Each row is a point on a landscape with many peaks, with its height.
From any point a climber steps to the highest of the 6 points nearest to it. It stops when none of these is higher. Distance is the straight distance between rows; heights are no part of it.
q_308 height 2.05: [ 97 119  99  77 183 169 164 141 121 106 111 128 106 130 157  96 111 167
 161 114  89 110  89  79 128 181 178 160 155  89 142 113  70 103  99]
q_396 height 2.18: [ 88 123 111  94 171 147 138 130 123 102 130 122 102 123 145 117 111 159
 147 123  90 110  98  92 124 155 171 157 154 103 153 107  68 119 113]
q_587 height 2.47: [150 148  74 139 152 172 184 183  98  89 118 124 144 118 106  73 161 128
 178 103 123 116 119  86 133 186 121 111 104 124 105 154 109 102 124]
q_899 height 0.93: [ 67 125 116 111 217 149 128 126 108 145 161 148 134 133 126 158 134 173
 170 168  97  86 131 124  74 103 147  91 169 135 132 154 132 183 187]
q_373 height 2.96: [112 108 157 118 131 166 133  99 117 129 120 138 104 139 153 151 142 137
 113 108 130 161  50  68 111 154 150 160 134 145 126 101 117 127 159]
q_913 height 2.38: [104 138  90 120 183 172 172 158  96 109 138 152 130 122 126 119 156 155
 184 132 110 103 106  83 109 156 137 121 141 134 114 147 128 138 164]
q_742 height 0.95: [158 188 170 159  70  73  82 110 137 123  90 111 111  80 102 118  95  99
  80 162 160 124 191 218 204 103  62 147 115 133 116 145 179 128  56]
q_604 height 0.76: [ 57 118 113 103 217 170 135 122 103 124 147 151 122 132 138 143 147 183
 170 168  99  96  98  85  62 124 166 109 173 146 130 141 129 170 197]
q_8 height 2.62: [124 104 124 117 202 176 150 159 116 153 144 141 145 146 108 154 148 145
 157 162 129 142 130  94  75 116 112  69 145 145 109 168 168 181 217]
q_430 height 0.89: [124 128 150 128 111  76  80  86 137 182 128 138 150 122 138 169 118  99
  87 165 131 120 150 154 133  54 106 142 108 119 148 114 124 138 151]
q_242 height 3.26: [176 182  90 148 167 106 135 188 149 109 151 148 155 121  96 112  97 122
 140 151 147  69 240 216 118 139 113  63 143 142 112 184 150 121 113]
q_719 height 2.60: [127  98 164 135  77 139 120  84 138 133 110 121  97 154 150 151 146 124
  99  88 144 173  45  84 135 142 145 163 119 138 119  91 102 103 148]
q_61 height 3.44: [190 120 138 206  93 126 138 145 127 147 100 126 130 118 112 108 136 113
 136 109 151 164 143 144 135 141 100  94 100 157  99 137 178 103 136]
q_379 height 0.57: [100 122 131  74  70 119 102 149 148  78 123 109  91 154 131  90 138 153
  77  96 155 180  94 114 195 153 161 188 104  99 150  72  88 121   4]
q_267 height 3.07: [131 132  93 123 211 128 120 173 163 146 171 134 148 144 114 170  99 108
 152 168 137  87 215 201  74 107 121  56 170 138 113 204 178 166 181]
q_970 height 4.54: [173 124 137 143 146 149 129 137 162 178 133 129 155 142 113 163 142 104
 160 141 149 140 140 136 107 107  96  56 123 150 121 148 170 149 192]
q_101 height 0.71: [125 139 133 145  56 144 129 128 126  86 105 108 111 152 114  78 140 150
  97  69 162 158  83 135 184 161 138 182  96 119 116  97  97  99  40]
q_171 height 2.20: [145 133 136 189  78 144 148 130 111 111  98 116 137 127 113  96 129 124
 120  78 146 148 116 156 158 151 105 156  89 133 100 121 128  96  95]
q_187 height 3.06: [146 131 123 170 128 143 153 141 116 127 134 140 150 125 118 122 150 113
 149 120 141 131 120 121 130 146 102 117 109 150 101 136 159 114 154]
q_872 height 3.69: [173 137  98 168 127 138 168 188 114 107 136 142 151 125 100  99 153 114
 149 116 143 121 155 127 115 175  98  78 121 154 102 161 161 120 145]
q_454 height 3.32: [182 123 105 140 135 157 180 191 111 106 129 126 160 115  92 100 154 115
 158 119 152 155 156  86 112 179 105  61 128 153  93 177 178 160 178]
q_368 height 2.27: [161 121 142 180  90 134 127 105 132 158 102 133 123 127 124 122 143 115
 118 110 135 152 111 141 135 110 103 121  92 142 117 117 149 103 143]
q_90 height 2.90: [107  98 155  98 153 193 168 120 112 130 119 152 103 147 152 135 178 164
 138 121 117 180  41  53 100 152 142 112 152 160 132 130 134 142 186]
q_108 height 1.66: [ 85 130 117 102 143 111 127 108 119 112 145 115 121 125 147 126 114 154
 132 121  96 103 108 114 131 132 163 173 148 107 154 107  83 121  98]
q_818 height 4.50: [175 134 117 162 134 124 124 145 153 147 136 141 149 130 116 125 129 106
 134 131 154 126 175 170 116 123 102  69 116 149 100 164 177 126 150]
q_452 height 0.72: [135 142 101 140 125 172 166 151 109  95 110 114 121 139 135  81 134 146
 144  84 124 119  95 119 152 189 135 156 109 108 121 123  83  99  79]
q_979 height 1.36: [ 72  96 133  73 122  98  91  98 117 132 146 126  91 130 167 169 118 125
  71 145  96 137  73  78 110 124 173 169 167 130 166  96  91 133 135]
q_771 height 2.21: [157 148 108 169 125 137 143 135 118 113 135 132 151 115 113 114 137 113
 152 126 138 115 133 153 137 150 102 122 104 135 111 133 135 102 108]
q_374 height 3.78: [219 139 121 129 130 144 158 200 159 116 118 109 166 151 108 113 143 117
 130 112 169 145 206 130  80 158 112  22 153 151  81 197 182 174 203]
q_647 height 1.73: [159 148 171 147  88  58  63  83 147 168  94 119 126 112 118 135 106  73
  90 169 149 126 178 210 165  50  81 116 107 128 135 136 159 134 111]
q_439 height 3.01: [131 134  83 130 208 122 137 153 130 128 173 131 151 118 105 140 109 137
 176 159 116  69 196 172 107 122 124  94 143 119 126 164 140 142 125]
q_451 height 0.35: [119 117 153 105  56  99  78  80 140 161 105 132 108 135 143 169 124 117
  59 113 135 154  91 108 140  80 130 172 110 119 141  82 102 128 128]
q_96 height 0.63: [102 168 145 128  60  82 118 124 127 112  90 114 133  88 115 101 104 123
  86 155 135 120 171 177 182 102  94 173 115  93 130 124 135 129  63]
q_674 height 1.18: [105 144 111 119 152 114 129 120 112 115 141 118 151 101 130 118 108 148
 148 147 103  85 165 144 138 122 132 159 125  94 146 129 103 109  92]
q_74 height 2.59: [ 76 106 130 103 166 140 123 101 114 125 133 129 107 132 154 149 125 149
 122 138 101 120  87  84 105 125 169 170 166 137 153 114 101 140 160]
q_174 height 0.58: [ 65 105 119  44 104  85 111 127 121 110 141 118 110 110 162 125  83 150
 106 129  88 115 128  98 138 122 175 161 162  91 177  85  74 137  73]
q_675 height 1.69: [115  83 140 120  60 127 115  97 134 104 129 113  95 168 131 111 140 135
  79  62 160 193  49 101 165 155 173 182 117 119 133  67 108 102  67]
q_619 height 2.17: [ 72 130 106 100 172 127 128 107 110 109 151 120 112 109 145 121 104 179
 166 137  90  88 131 104 114 132 185 139 161 113 165 118  73 129 136]
q_578 height 0.88: [ 92 154 140 112  71  71  86 109 124 129 108 123 137  95 129 128 110 123
  75 160 132 134 159 169 174  77 104 184 113  93 125 112 120 137  73]
q_386 height 0.85: [ 93 146 126 116 124  94 112  98 110 115 136 124 153 102 131 134 113 139
 118 137 110 102 151 146 128 103 135 168 118 103 153 126 106 129 109]
q_139 height 5.18: [ 99  95 120  95 148 169 162 120 116  92 120 134  96 159 144 126 141 145
 126 101 120 153  49  72 127 188 177 165 158 137 143  98  88 120 128]
q_27 height 2.19: [114 122 119 124 116 152 148 122 117  89 121 124 113 143 139 111 134 136
 117  74 123 149  70  99 147 166 153 178 134 116 119 105  92 108  95]
q_378 height 2.55: [143 143 130 161 146 107 116 115 119 138 145 140 148 119 109 148 125 119
 124 148 132 104 172 177 121 107 117 128 111 139 128 138 149 122 145]
q_639 height 0.49: [ 90  95 144  79  82 104  86  92 129 128 127 123 100 144 164 165 125 127
  60 113 124 161  69  74 135 109 163 180 133 133 142  82  94 117 127]
q_625 height 2.78: [144 160 105 143 159 128 159 155 114 104 148 141 149 109 107 106 120 131
 161 147 115  89 175 173 128 136 103 117 110 124 131 149 128 107 114]
q_257 height 3.33: [109 108 136 127 120 145 137 103 124 113 130 131 102 152 140 141 133 133
 113  95 122 145  71  86 133 155 159 178 137 133 136 107 101 115 143]
q_559 height 2.75: [175 107 186 166  62 120 122  74 143 174  90 121 113 138 121 137 146 104
 127 103 146 159  90 123 134 100 103 124  88 138 117 104 130 115 140]
q_963 height 2.92: [ 83 122 102  85 199 194 180 151 100  96 111 145 116 128 139  98 154 176
 175 136  93 115  72  66 104 175 172 119 162 138 120 135  98 137 153]
q_483 height 3.45: [172 137  83 135 179 151 143 202 154 118 151 124 163 147  89 132 126 104
 151 140 144 102 208 158  92 140 107  47 148 146  95 194 169 158 184]
q_873 height 3.11: [137 127 140 135 178 119  99 109 147 167 154 134 142 131 115 179 122 108
 141 168 143 109 171 161  92  70 118  91 128 136 139 153 164 149 169]
q_362 height 2.65: [117 116 129 125 204 128  99 123 149 162 172 134 136 145 120 187 120 116
 149 170 144 104 170 157  81  86 120  81 142 125 131 170 179 169 183]
q_583 height 0.83: [104 150 116  73 120 125 124 136 125  82 121 111 126 106 152 103 106 159
 137 126 101 126 137 120 157 136 156 173 130  64 150 102  83 110  57]
q_228 height 1.04: [115 145 108 132 137 144 151 130 103 108 130 120 136 122 129 102 132 141
 156 118 115 114 126 129 145 152 128 163 111 109 131 128 110 102  95]
q_173 height 1.65: [ 82 137 108 107 204 126 131 123  98 116 164 116 122 104 126 133 112 168
 179 156  78  76 164 132 112 113 148 135 153 110 163 130 101 148 145]
q_94 height 2.22: [113 119 145 133  83 131 123  98 125 113 124 122 114 142 136 133 133 138
  89  93 138 156  82 111 153 133 150 180 119 114 129  96 102 106 112]
q_531 height 1.20: [126 173 150 139  81  63  85 109 117 134  94 124 136  91 115 125 101  91
  76 167 142 124 185 204 195  75  71 159 117 110 119 131 163 134  76]
q_849 height 3.96: [190 105 161 142 114 160 156 138 137 173 123 121 144 144 118 130 167 101
 176 116 138 165 117 101 101 123  94  63 113 165 107 138 165 166 200]
q_135 height 1.61: [ 47 108 108  79 208 142 130  97 100 108 135 133  96 112 152 131 124 185
 170 157  65  86 104  90  73 132 205 110 180 122 163 100  87 163 152]
q_208 height 3.35: [134 122  97 117 189 149 137 180 154 142 163 139 148 148 108 161 129 121
 157 156 140 119 184 158  78 116 107  48 167 141 103 178 180 162 196]
q_33 height 1.63: [ 90 123 114  67 144 136 126 137 125  91 129 112 103 132 162 117 103 161
 127 112  94 123 103  94 145 155 170 174 152  88 165  94  70 120  68]
q_939 height 2.63: [132 138 121 151 174  96  85 122 162 160 169 135 152 133 117 175 105 103
 126 173 146  95 210 188  95  71 120  74 141 131 138 159 168 149 156]
q_312 height 2.51: [123 122 132 142 140 192 146 120 112 138 132 136 123 139 134 134 152 132
 152 113 132 149  79  79 116 144 118 126 119 150 124 136 138 134 193]
q_864 height 2.00: [ 93 117 137 123 128 131 114  92 121 133 135 134 118 137 140 162 140 136
 118 130 123 126  92  85 114 119 145 153 138 139 134 108 117 126 153]
q_722 height 2.26: [214 129 204 214  49  89 103 127 142 163  70 116  90 121 103 101 123 107
 115 116 151 145 150 187 168 120  73 118  89 161  99 137 169 106  98]
q_77 height 3.47: [194 156  82 161 147 116 158 211 134  99 140 139 158 132  81 106 139 120
 153 124 144  87 195 163 128 173 101  58 134 147 106 174 155 122 132]
q_18 height 3.94: [158 146 117 157 171 128 116 145 158 144 150 136 147 138 109 157 128 101
 142 150 137 111 182 171  97 108 101  77 133 147 112 164 175 129 158]
q_525 height 0.86: [133 128  77 112 171 188 182 164 108  82  96 120 111 149 142  68 155 154
 166  71 109 136  72  66 143 214 156 148 137  99 118 139  79  92  94]
q_745 height 1.05: [101 115 136 102 106 102  90  82 127 148 134 135 127 133 146 167 121 126
  80 128 123 139  96  93 125  95 145 165 132 122 150 105 100 132 155]
q_828 height 0.84: [105 136 156 108  67  70  72  77 140 170 117 134 135 118 154 152 108 111
  62 147 125 139 136 146 145  56 107 163 107 112 151  95 115 142 126]
q_717 height 2.03: [165 121 165 140 140 104  95 105 180 183 143 121 145 154 112 186 132  84
 137 161 163 102 169 165  91  59 108  76 117 138 134 149 164 146 173]
q_731 height 1.62: [119  99 114 108 109 158 144 135 138  71 126 107  95 165 132  97 144 156
 117  66 156 168  48  91 163 192 170 175 130 115 137  91  85 103  56]
q_256 height 2.37: [136 151  86 123 190 130 149 176 126 115 152 137 155 115 108 109 104 135
 198 147 107  69 192 144 110 138 111  97 127  98 133 161 120 111 116]
q_875 height 1.43: [147 147 160 172  65 100 113 104 123 128  98 115 120 104 100 108 105 115
  83 129 141 156 153 182 170 111  93 158 100 121 115 126 150 106  75]
q_190 height 3.79: [171 123 111 128 165 159 157 186 142 142 140 125 156 130  90 141 144 113
 151 142 150 142 172 132 100 138 104  49 143 156  95 185 181 158 189]
q_933 height 5.14: [181 146 132 189 102 110 131 152 136 126 114 144 133 115 109 113 127 106
 119 121 147 131 169 185 135 137  93  82 104 168  94 149 172 106 124]
q_743 height 0.50: [100 124 145 102  85  79  76  86 116 164 132 138 129 121 162 164 112 111
  63 146 115 130 111 114 120  74 125 161 129 117 152  92  98 132 145]
q_406 height 3.02: [142 115 110 132 155 179 170 167 106 128 138 131 153 119 114 129 161 132
 170 128 137 153 114  78  98 154  98  69 130 142 102 163 167 159 193]
q_152 height 2.85: [197 138 185 192  68  99  99 116 156 161  85 118 113 120 108 115 111  88
 107 133 159 134 159 183 159 102  88  99  99 150  93 147 181 113 112]
q_441 height 2.61: [194 115 193 189  43 108 107  85 144 172  71 116 114 147 103 128 147 110
 118 102 146 164  97 142 159 108  94 132  86 141 105 109 154 112 130]
q_679 height 2.39: [193 118 170 184  84 124 122 111 161 173  97 133 125 133 103 134 134  96
 136 126 148 147 130 164 125 104  99  95  92 156 113 124 158 126 141]
q_85 height 3.12: [146 144  75 135 177 146 158 187 121 107 159 140 149 119  96 119 137 124
 176 141 128  93 179 127 106 162 107  81 142 138 107 174 149 151 163]
q_207 height 3.10: [149 128 102 155 124 171 185 162 106 118 134 133 150 127 115 100 171 122
 161  96 134 144 119  88 111 180 112 100 116 146  98 157 140 118 155]
q_463 height 1.58: [ 95 128 133 127 179 135 115  91 114 153 156 139 131 135 150 163 133 147
 145 157 122 117 125 104  86  97 135 128 151 135 143 138 131 152 188]
q_69 height 3.29: [123 134 121 155 176 127 120 122 128 152 155 141 136 129 120 165 128 122
 153 146 131 108 152 135 103 110 111 108 126 140 133 150 157 148 162]
q_176 height 1.98: [163 138 168 162  67 103  95  87 126 162  90 117 116 118 115 130 126 111
  86 129 151 142 127 155 154  90  95 142  94 128 118 121 139 113 109]
q_946 height 4.01: [184 112 139 175 111 148 163 149 130 156 119 126 131 134 121 117 164 104
 149 106 144 154 121 110 108 140  88  81 112 146 106 139 173 124 170]
q_182 height 1.03: [ 76 128 128  80 103  92 117 126 126 111 134 122 131 118 162 130 110 142
  89 132 108 120 135 123 142 124 162 176 136  92 159  96  84 117  78]
q_800 height 1.95: [ 58  93 121  77 139 102 106  97 112 118 147 122 100 105 167 159 111 133
  96 145  85 118  98  97 105 121 185 171 174 135 168 103  88 142 145]
q_2 height 2.53: [170 158  70 151 166 144 164 181 114  90 129 130 150 108 102 101 136 121
 172 127 115  86 149 136 119 164 104  99 114 118 112 154 127 110 118]
q_956 height 1.51: [ 91 134 107 127 176 111 129 109 117 115 153 128 149 117 131 138 118 141
 154 154  96  80 152 142 114 105 136 147 134 118 155 134 106 133 142]
q_434 height 3.05: [169 162 145 170 136  84 101 129 158 130 129 140 140 110 108 130 102  97
 112 164 148 105 202 219 138  95 107  95 118 151 121 162 170 117 104]
q_57 height 1.70: [ 59  94 119  40 161 118 124 116 124 112 134 112 100 108 164 130 100 163
 128 144  75 105  95  77 109 138 211 149 191 112 174  91  69 135 111]
q_438 height 1.38: [103 141 130 122 111 110 117 102 113 119 136 124 134 125 141 139 121 136
  99 122 127 131 116 133 145 109 132 184 121 117 134 109 111 115 108]
q_526 height 2.34: [135 114 149 171  78 142 131  96 127 130 111 115 117 147 126 123 138 130
 103  77 149 174  71 109 142 144 133 168 110 130 114 106 121 104 119]
q_789 height 3.85: [204 147 107 170 109 119 148 199 143 119 126 137 159 136 104 106 143 108
 127 125 160 128 193 153 111 160  99  47 131 163  85 176 178 129 152]
q_575 height 2.31: [153 115 156 176  64 130 122  85 137 152 102 121 121 128 121 115 135 118
  99  86 147 158  93 135 159 119 112 154  91 129 112 100 119 106 118]
q_363 height 0.69: [ 81 146 141  90  54  90  94 117 136 117 120 119 118 118 144 116 126 120
  60 125 135 162 115 141 174 104 138 197 107 101 125  93  98 131  50]
q_199 height 3.82: [169 158 119 165 141 110 126 156 134 118 140 152 146 113 102 110 117 109
 132 145 143 103 192 200 133 137  99  88 119 149 116 155 158 110 101]
q_92 height 3.00: [161 160  72 125 198 109 133 193 144 109 169 145 159 122  99 112  83 130
 187 162 119  58 249 214 117 117 106  66 153 109 130 194 144 127 108]
q_558 height 3.46: [181 118 160 201  54 122 134 120 126 144  87 123 114 135 113  98 134 112
 117 100 154 163 119 157 157 136  89 127  90 141  99 120 165  92 106]
q_280 height 1.53: [ 87 129  97  65 197 154 140 139 120  91 112 105 105 111 193  90  70 188
 146 116  85 118 126  81 132 161 180 143 163  55 161 116  81  95  67]
q_785 height 2.40: [176 122 167 163 106  99  89  81 169 182 105 130 130 141 110 157 125  81
 123 156 151 122 147 165 133  64 109 103  91 150 131 112 151 141 149]
q_210 height 2.04: [ 81 127 130 119 179 133 140 113 113 128 146 140 129 123 141 141 136 156
 155 150 101 101 120 100  98 126 156 147 135 132 144 136 110 147 160]
q_272 height 2.74: [154 163 138 178 100  98 117 112 122 123 121 130 144 112 107 119 105 112
 106 149 140 123 160 195 163 114  97 136  97 145 117 136 153 111  81]
q_831 height 2.69: [130 143  85 140 168 167 168 174 102 100 136 138 135 114 111 105 145 133
 175 124 114 110 116 101 109 161 103  98 118 141 112 163 131 127 151]
q_45 height 1.57: [123 156 145 134 107  56  82 102 126 151 117 137 151  95 124 138 106 102
  87 171 137 125 183 188 148  53 100 141 111 118 139 137 143 135 117]
q_615 height 0.13: [ 72  62 124  44  73 102  93 128 122 136 151 120  86 134 186 164 128 108
  53 137 110 173  63  89 131 129 174 168 151 132 178  56  95 133  83]
q_292 height 0.46: [ 67 155 129  79  74  73 106 128 136 116 119 127 133 107 146 102 104 146
  90 139 112 124 162 143 159  99 126 182 132  77 153 103  96 129  60]
q_516 height 1.28: [113 146 147 137  89  85  88  90 118 138 118 128 134 103 126 144 119 123
  80 143 132 139 146 159 151  85 114 161 100 111 134 109 124 126 103]
q_414 height 3.65: [160 118 133 124 147 179 146 152 134 166 128 131 149 148 111 139 156 118
 160 130 138 155 128 104  96 119  97  50 123 159 103 160 170 167 205]
q_479 height 3.55: [165 112 145 115 169 167 142 161 167 173 143 116 152 163 107 169 132  94
 147 154 157 138 155 142  74 104  89  28 152 142  98 167 182 184 210]
q_80 height 5.47: [181 137 154 203  81 111 129 139 119 131  96 131 120 112 105 102 136 104
 115 105 152 146 139 167 157 150  86 116  99 152  96 138 170  91 101]
q_861 height 3.80: [ 78 105 128  81 171 193 174 119  99 102 120 151 100 138 143 126 154 165
 154 132 110 143  44  60  98 180 168 146 168 159 137 119 112 138 165]
q_302 height 2.08: [110 143  80 124 199 165 161 158 100 112 142 133 126 122 136 109 125 152
 184 120  93  83 135 103 116 160 137 128 131 114 133 142  97 116 134]
q_277 height 0.47: [ 89 139 119  65  76 115 114 143 151  85 112 111 106 135 150  91 121 154
  91 110 135 149 125 116 169 135 154 187 125  74 154  86  90 114  11]
q_720 height 3.04: [111 126 114 142 211 124 126 141 137 145 184 145 145 130 105 169 119 130
 158 162 128  91 170 162  82 106 133  91 137 125 135 157 162 167 164]
q_432 height 0.44: [ 62 107 134  59  66  67  83 117 121 151 128 131 114 118 189 160  98 115
  54 146 109 153 110 126 129  81 145 175 143 116 159  78  92 132  95]
q_413 height 3.34: [182 113 123 103 162 180 160 175 141 150 141 118 160 140 103 132 144 127
 153 137 149 157 165 107  84 130  94  29 149 142  92 197 180 187 219]
q_798 height 0.80: [ 83 140 139  95  76  72  97 103 117 128 129 128 132 119 154 143 117 132
  76 143 119 141 125 126 135  94 136 183 124  99 143  98 101 137 104]
q_311 height 3.36: [135 132 103 153 160 145 148 146 126 136 155 152 156 120 111 138 130 123
 156 137 132 112 154 136 105 145 105  98 124 152 113 149 149 125 159]
q_217 height 2.01: [ 94 142  84 100 192 148 141 131 118 109 130 126 129 106 151  97  95 173
 174 126  80  79 150 102 121 136 162 143 146  78 152 146  88 104 100]
q_723 height 4.52: [213 123 143 123 122 155 149 181 172 160 120 122 150 154 108 120 144  91
 156 119 155 154 161 138  92 127  92  27 136 160  93 168 182 173 204]
q_5 height 2.54: [175 133 114 189 104 142 160 152 103 111 108 135 136 118 111  94 147 113
 138  91 135 126 134 137 152 173 101 111 104 147  95 147 149  97 114]
q_270 height 1.23: [126 136 119 137 112 152 152 137 126 100 120 118 125 135 128  95 133 143
 118  90 127 118  99 124 155 166 128 175  98 101 123 116  84  85  72]
q_817 height 2.64: [ 80 128 105  89 205 159 147 126 113 113 128 139 105 119 159 102 109 171
 170 134  86  91 106  93 112 157 174 140 167 114 153 131  75 134 126]
q_447 height 1.45: [130 182 137 132 105  93 106 119 122 108 115 129 145  93 108 117 105 129
 112 160 129 108 183 193 169 105 101 152 102 103 130 126 144 121  70]
q_188 height 2.16: [175 117 179 168  93 127 130  91 156 180 107 133 135 148 117 148 156 100
 150 120 149 141 103 133 116  90  93  94 107 153 126 108 156 137 170]
q_890 height 0.51: [ 74 127 126  44  88  91 103 137 144 108 130 109 122 115 181 117  97 150
 110 127 111 127 139 115 157 118 158 159 138  69 154  86  83 131  34]
q_130 height 1.76: [154 145 139 163 122 109  97  81 136 159 120 137 139 120 116 147 119 110
 117 147 151 125 145 155 132  76 101 112 101 148 135 128 152 121 141]
q_957 height 0.67: [ 93 106 139  80  67  97  90 116 118 115 138 112 106 143 153 134 131 126
  61 110 128 168  77 111 157 142 169 182 126 117 151  69 102 117  64]
q_774 height 1.82: [153 117 169 145  90 115  96  76 144 177 108 128 128 142 124 162 143 100
 119 131 136 138 110 125 127  73 108 121 100 137 138 103 134 137 158]
q_337 height 1.39: [112 138 140 136  84 116 104 101 127 111 133 113 144 132 127 115 128 137
  91 109 133 143 113 148 161 127 134 189 105 111 126 116 110 108  83]
q_157 height 1.59: [169 166 179 188  64  86  93 114 132 130  74 105 107  87 110  96 104 103
  88 141 155 142 171 197 195 112  67 155  98 133 108 138 172 110  78]
q_778 height 1.35: [110 130 102  94 162 169 148 153 126  91 115 120 110 142 164  85 103 160
 139  85 106 127  98  87 150 178 162 172 141  79 143 113  70  91  59]
q_229 height 3.50: [212 141  85 155 129 137 176 217 126  71 125 127 156 126  79  96 146 118
 155 115 151 112 194 111 119 195 117  50 138 152  91 193 166 144 155]
q_792 height 1.64: [123 135 133 126 143  70 101  99 123 151 145 137 159 108 144 158 115 118
 112 167 125 110 173 177 127  70 120 140 123 133 154 134 145 143 135]
q_597 height 1.87: [100  69 141 103  96 157 120 104 137 115 127 116  79 174 163 139 139 130
  89  86 154 179  20  67 144 169 174 167 150 141 141  71 106 112 115]
q_403 height 2.81: [120 117 138 119 159 198 162 140 109 149 135 146 138 138 125 137 172 134
 162 133 131 158  91  69  95 133 105  90 132 157 100 156 148 157 202]
q_804 height 4.35: [214 122 189 163  78 120 133 138 189 201 102 130 133 158  97 128 157  81
 160 132 161 143 134 172 112 117  97  60 123 171  96 123 168 152 177]
q_855 height 1.78: [111 141  74 101 196 185 165 161 104  96 104 138 112 120 145  82 132 158
 184  98  88 101 100  78 124 185 156 134 139  94 130 146  89 100 113]
q_528 height 2.13: [123 122 135 146 117 141 154 105 109 115 141 123 126 131 141 135 142 126
 128 101 134 144  89 102 142 156 137 161 111 131 126 117 116 104 137]
q_461 height 0.68: [ 95 102 133  60  92 119 112 128 138  85 139 113 102 150 148 119 120 126
  84 101 132 161  78  90 159 155 178 180 133 107 153  72  75 120  47]
q_585 height 3.53: [145 118 131 155 144 146 134 119 132 152 136 130 137 133 117 154 141 122
 149 126 145 129 125 112 115 117 104 103 114 153 124 136 159 132 175]
q_980 height 2.98: [148 107 172 148  57 128 114  75 152 148 106 126 102 161 134 143 136 125
  97  81 143 176  56  93 147 111 127 156 101 123 123  83 113 106 134]
q_4 height 1.75: [ 94 137  86 122 210 156 155 153 106 120 159 132 133 113 121 126 129 162
 195 147  95  73 141 108  97 137 140 102 149 116 133 137 108 141 147]
q_514 height 2.99: [ 96 122 125 112 164 190 188 154 100 126 134 151 125 129 132 118 171 153
 167 122 117 146  71  58 111 173 139 129 142 166 114 147 134 149 176]
q_21 height 2.14: [128 159 109 129 164  95 122 130 117 118 159 127 153 108 119 130 112 130
 158 166 119  81 196 183 129 106 121 126 123 112 149 141 132 123 115]
q_81 height 2.24: [162 147 148 171  98  74  98  93 149 151 104 127 134 100 112 133 107  90
  91 162 146 131 177 191 162  77 102 117 101 133 131 143 165 117 111]
q_876 height 1.46: [ 83 133 124 113 147 102 109 102 114 128 149 125 137 110 145 149 117 135
 120 147  86 104 125 115 122 107 155 177 147 114 166 116  98 149 140]
q_30 height 3.43: [131 131  89 137 191 138 136 162 134 130 167 140 155 133  99 137 125 119
 158 152 132 100 180 151 105 134 121  91 135 132 117 174 168 153 161]
q_886 height 3.19: [ 71 111 118  86 184 162 152 119 106 102 129 134  96 130 144 134 134 175
 148 134  94 114  73  79  98 159 182 146 173 137 146 111  90 134 144]
q_367 height 4.07: [149 104 182 148  79 149 136  82 145 164 105 126 115 158 131 147 148 123
 135  81 142 165  64  81 127 116 116 143 107 132 120  99 138 108 164]
q_978 height 1.06: [ 93 119 136  83 109 107 109 113 123 106 139 119 114 133 163 131 106 143
  91 117 112 142  93 106 146 137 166 185 143  98 146  91  82 120  81]
q_602 height 5.73: [198 122 149 161 124 135 144 156 168 186 121 127 145 145 108 137 132  91
 148 123 154 138 157 154 110 117  96  46 118 164 102 153 181 144 182]
q_874 height 1.40: [131 123 103 122 121 186 162 162 128  89 109 118 106 161 134  74 146 146
 138  64 140 144  68  88 161 199 155 167 120 107 123 113  78  87  73]
q_916 height 3.27: [118 116 117 140 130 181 168 137 115 109 133 134 122 142 145 113 162 136
 149  93 127 143  68  87 129 182 137 157 132 141 110 125 115 117 138]
q_790 height 3.23: [144 154 117 154 165  92 100 131 150 143 169 145 151 122 118 159 109 109
 125 181 144  98 204 218 112  87 122  85 139 142 125 170 175 130 136]
q_570 height 3.13: [194 112 192 179  75  90 101  88 169 195  91 121 128 141 101 148 137  72
 126 138 148 121 138 174 140  71  97  89 103 154 125 116 150 142 148]
q_734 height 0.48: [ 64  82 132  31  71  88  97 138 128 107 152 127  94 140 169 131 127 124
  73 135 113 168  85 102 151 134 171 181 149 112 171  50  90 135  45]
q_688 height 2.52: [147 119 152 174  97 150 143 102 114 146 119 133 123 139 137 130 151 117
 129 107 150 158  89 103 133 132 108 135 118 136 122 107 132 112 157]
q_680 height 2.06: [ 75 101 119  77 143 113 124 104 111 103 140 113 105 121 156 133 111 148
 119 137  88 117  94  92 117 142 189 173 161 118 162  97  81 130 130]
q_236 height 0.70: [ 85  95 131  80 110 123 112  99 121 111 141 128 102 145 155 144 124 127
  80 109 123 152  66  80 138 135 181 184 156 127 155  93  92 122 109]
q_565 height 2.15: [ 62  94 112  89 170 122 114 100 113 114 149 115 107 116 153 156 124 152
 127 150  88 103  99  97  94 122 193 152 184 144 158 101  97 161 169]
q_213 height 0.99: [120 137 147 145  47 131 111 115 115 102 101 110 120 129 114  91 128 146
  86  86 151 162 116 152 187 141 129 190  98 108 107 106 120 112  58]

Where does a climber stop that starts at each point below?
q_439 | q_602
q_207 | q_80
q_734 | q_139
q_292 | q_139
q_743 | q_139
q_228 | q_602
q_587 | q_80
q_363 | q_139
q_267 | q_602

Call two points neighbours if one is among the 6 nearest of the other. Go from one point of each pair to the other, from neighbour to neighbour, staying as high as possible. Name the lowest point that can't be avoided.
q_139 / q_602 | q_403
q_367 / q_602 | q_441
q_80 / q_602 | q_818
